A landscape with many valleys, sampled at points; each row gives a point and its height.
From any point a ball rolls to the lowest of the 5 points nearest to it. It stops when none of these is lower. Distance is the straight distance between rows; heights are no part of it.
Nopif: [-17  -2  14  26  17  -6   7  -6 -27  -6 -10   2 -15 -12   9]  (h 4.81)
neru: [  4 -24  16 -10 -27  18  -5   3  18 -21   5 -16  23   4 -19]  (h 4.04)
fabus: [ -3  28  -7  19  43 -23  16   2 -31  17 -16  30 -24   2  19]  (h 4.28)
Mim: [  2   0 -25 -37 -30  16 -31  17  32  26  35 -15  14   4 -18]  (h 5.00)
buna: [-15  -7  -5 -25 -43  22 -16  14  26   5  27 -15   5  -1 -11]  (h 4.69)
zes: [ -1  27 -21  -5  15  -7   5 -14 -10   3 -10  16 -26  -1  18]  (h 1.25)
vuta: [-12  24  -8  22  33 -20  15  -9 -32   8 -11  27 -32  -8  22]  (h 4.19)
Rikil: [-18  -4   1 -12 -33  15  -3  -2  12  -8  15 -11  -8  -7  -7]  (h 6.64)
Dul: [ 30  28 -33 -37  16 -15   9  -1  12  11  -8  27 -10  21   4]  (h 6.90)
suzan: [-22 -16  26   5 -30  15   3   0  -3 -28   6 -10  -6  -7  -9]  (h 5.88)
bos: [  6  -5   7  -3  -3   4   0  -9  -1 -12  -8  -8   3  -1   2]  (h 5.55)
nez: [  1 -12   5 -14 -28  16  -8  -4  20 -10  10 -17  12   0 -10]  (h 4.76)
kep: [ -7 -21   7 -27 -48  21 -14  20  32  -3  29 -18  20   2 -24]  (h 3.60)
zumu: [ 22  18 -33 -36  -3   0  -7  -3  27  16   8   6   6  12  -4]  (h 5.76)
nok: [  1  22 -40 -34 -15   6 -13   4  26  28  17   2  -6   3   0]  (h 6.27)
Sosez: [  4 -25  14 -22 -42  21 -12  12  31 -10  25 -22  26   6 -28]  (h 3.04)
Geke: [-30  -6  11  16 -14   5   5 -14 -17 -24   4  -2 -25 -17   6]  (h 6.86)
gali: [ 12  28 -13   2  39 -24  18   4 -25  16 -20  34 -19  10  20]  (h 4.00)
tebo: [ 27 -18  13  -7  -2   4  -3  -4  13 -17  -8 -13  28   9 -15]  (h 3.19)
vufo: [-26  10  -3  18   0  -1   6 -15 -21 -14  -1   8 -30 -21  13]  (h 5.68)
vatu: [-29  -2  17  35  15  -6   8 -10 -31 -12  -5   5 -21 -18  12]  (h 4.44)
suket: [ -9  12 -30 -29 -23  11 -17   8  24  19  19  -2  -7  -3   1]  (h 1.76)
vude: [ -1  19   6  34  46 -28  18  12 -36  22 -24  25 -10   2  20]  (h 4.49)
tivet: [  8   2  10  16  22  -8   5  -6 -16  -1 -20   2  -1   2  14]  (h 5.45)
lasak: [ 33 -14  15  -1  16  -1   2   0   2  -6 -18  -6  27  14  -5]  (h 1.63)
Zimub: [  9  15 -27 -24   0  -1  -4  -9  16  10   0   6  -2   7   5]  (h 5.52)
dukom: [ 32 -23   5 -17 -10   9  -6  -1  30 -16   1 -19  40  13 -24]  (h 3.51)
Zatu: [ 17  11  -2   7  30 -16  12  -5 -15   9 -19  14  -6  10  12]  (h 4.38)
bis: [ 32  12 -14 -19  24 -12   9  -2   2   8 -19  14   4  17   3]  (h 5.59)
kago: [ 22  -9   5  -9   3   3  -1  -4  15  -9 -12  -7  19   7  -6]  (h 3.44)
gup: [-45  18 -13  22   3  -5   7 -20 -29  -9   7  14 -47 -27  18]  (h 5.53)
dak: [ -9 -22  36  20  -5  10   4  -2 -12 -27  -5  -9   6  -6  -1]  (h 2.42)
saka: [-15 -13  31  61  26 -19  12  16 -35  12 -17   3   7  -5   6]  (h 5.36)
munaf: [ 24   1 -24 -35 -14   8 -18   4  38  14  18 -11  20   9 -18]  (h 5.22)
Ponev: [  5  -1  21  40  36 -18  11  13 -24  21 -25   7  13   7   7]  (h 5.33)
kose: [-15  25 -16   7  13  -8   9 -18 -18   2  -6  15 -34 -10  22]  (h 3.67)
fani: [ 44 -22  13  -3  14  -5  -2   0  14 -10 -15 -15  37  19 -12]  (h 2.79)
dupef: [-26  12 -26 -15 -29  11  -9  -2  10   9  16   0 -20 -12   8]  (h 6.59)
mol: [-22 -18  39  45   9  -5  11   1 -32 -20  -7  -2  -6 -14   4]  (h 2.41)
sisu: [-13   6  -4  -1  -9   7   0 -14  -2 -11   0  -2 -16  -8   7]  (h 7.72)
nunok: [  4   4 -21 -25 -16  11 -11  -2  23   5   9  -7   3   2  -3]  (h 5.51)
Lise: [ 19 -12  21  25  23  -9   7   6 -15   1 -19  -7  19   9   1]  (h 4.41)
lav: [ -4   8 -33 -40 -23  11 -33  22  29  37  36 -10   3   2  -8]  (h 6.13)
Mivo: [ 43  -5 -12 -24   5  -1  -4  -4  28  -2  -3  -5  31  16 -17]  (h 3.66)
kes: [-36 -25  51  56   4  -3  14  10 -37 -24   3   3  -5 -18  -2]  (h 3.96)
kur: [  1 -13 -10 -31 -37  21 -24  18  35  12  34 -17  18   2 -23]  (h 4.08)
nivit: [ 23   4 -14 -22   0   3  -1  -8  19   6  -2  -3  10  11  -4]  (h 1.41)
koneb: [-39 -16  25  33  -2  -3  13 -10 -33 -28   5   0 -21 -20   6]  (h 4.77)
tugi: [-12   1  23  54  34 -22  13  15 -35  15 -19  10   2  -6  10]  (h 5.04)

For each start below, name the point where the ball stops.
tivet | zes
Rikil | Sosez
suzan | mol

Call two points neighbours if one is among the 5 nearest of the other. Go from one point of each pair to the other, from neighbour to neighbour, staying as low as possible. Name the highest point that can't be avoided.
Sosez / nivit | neru
nivit / zes | Lise
mol / zes | tugi
zes / suket | Mim
lasak / nivit | kago
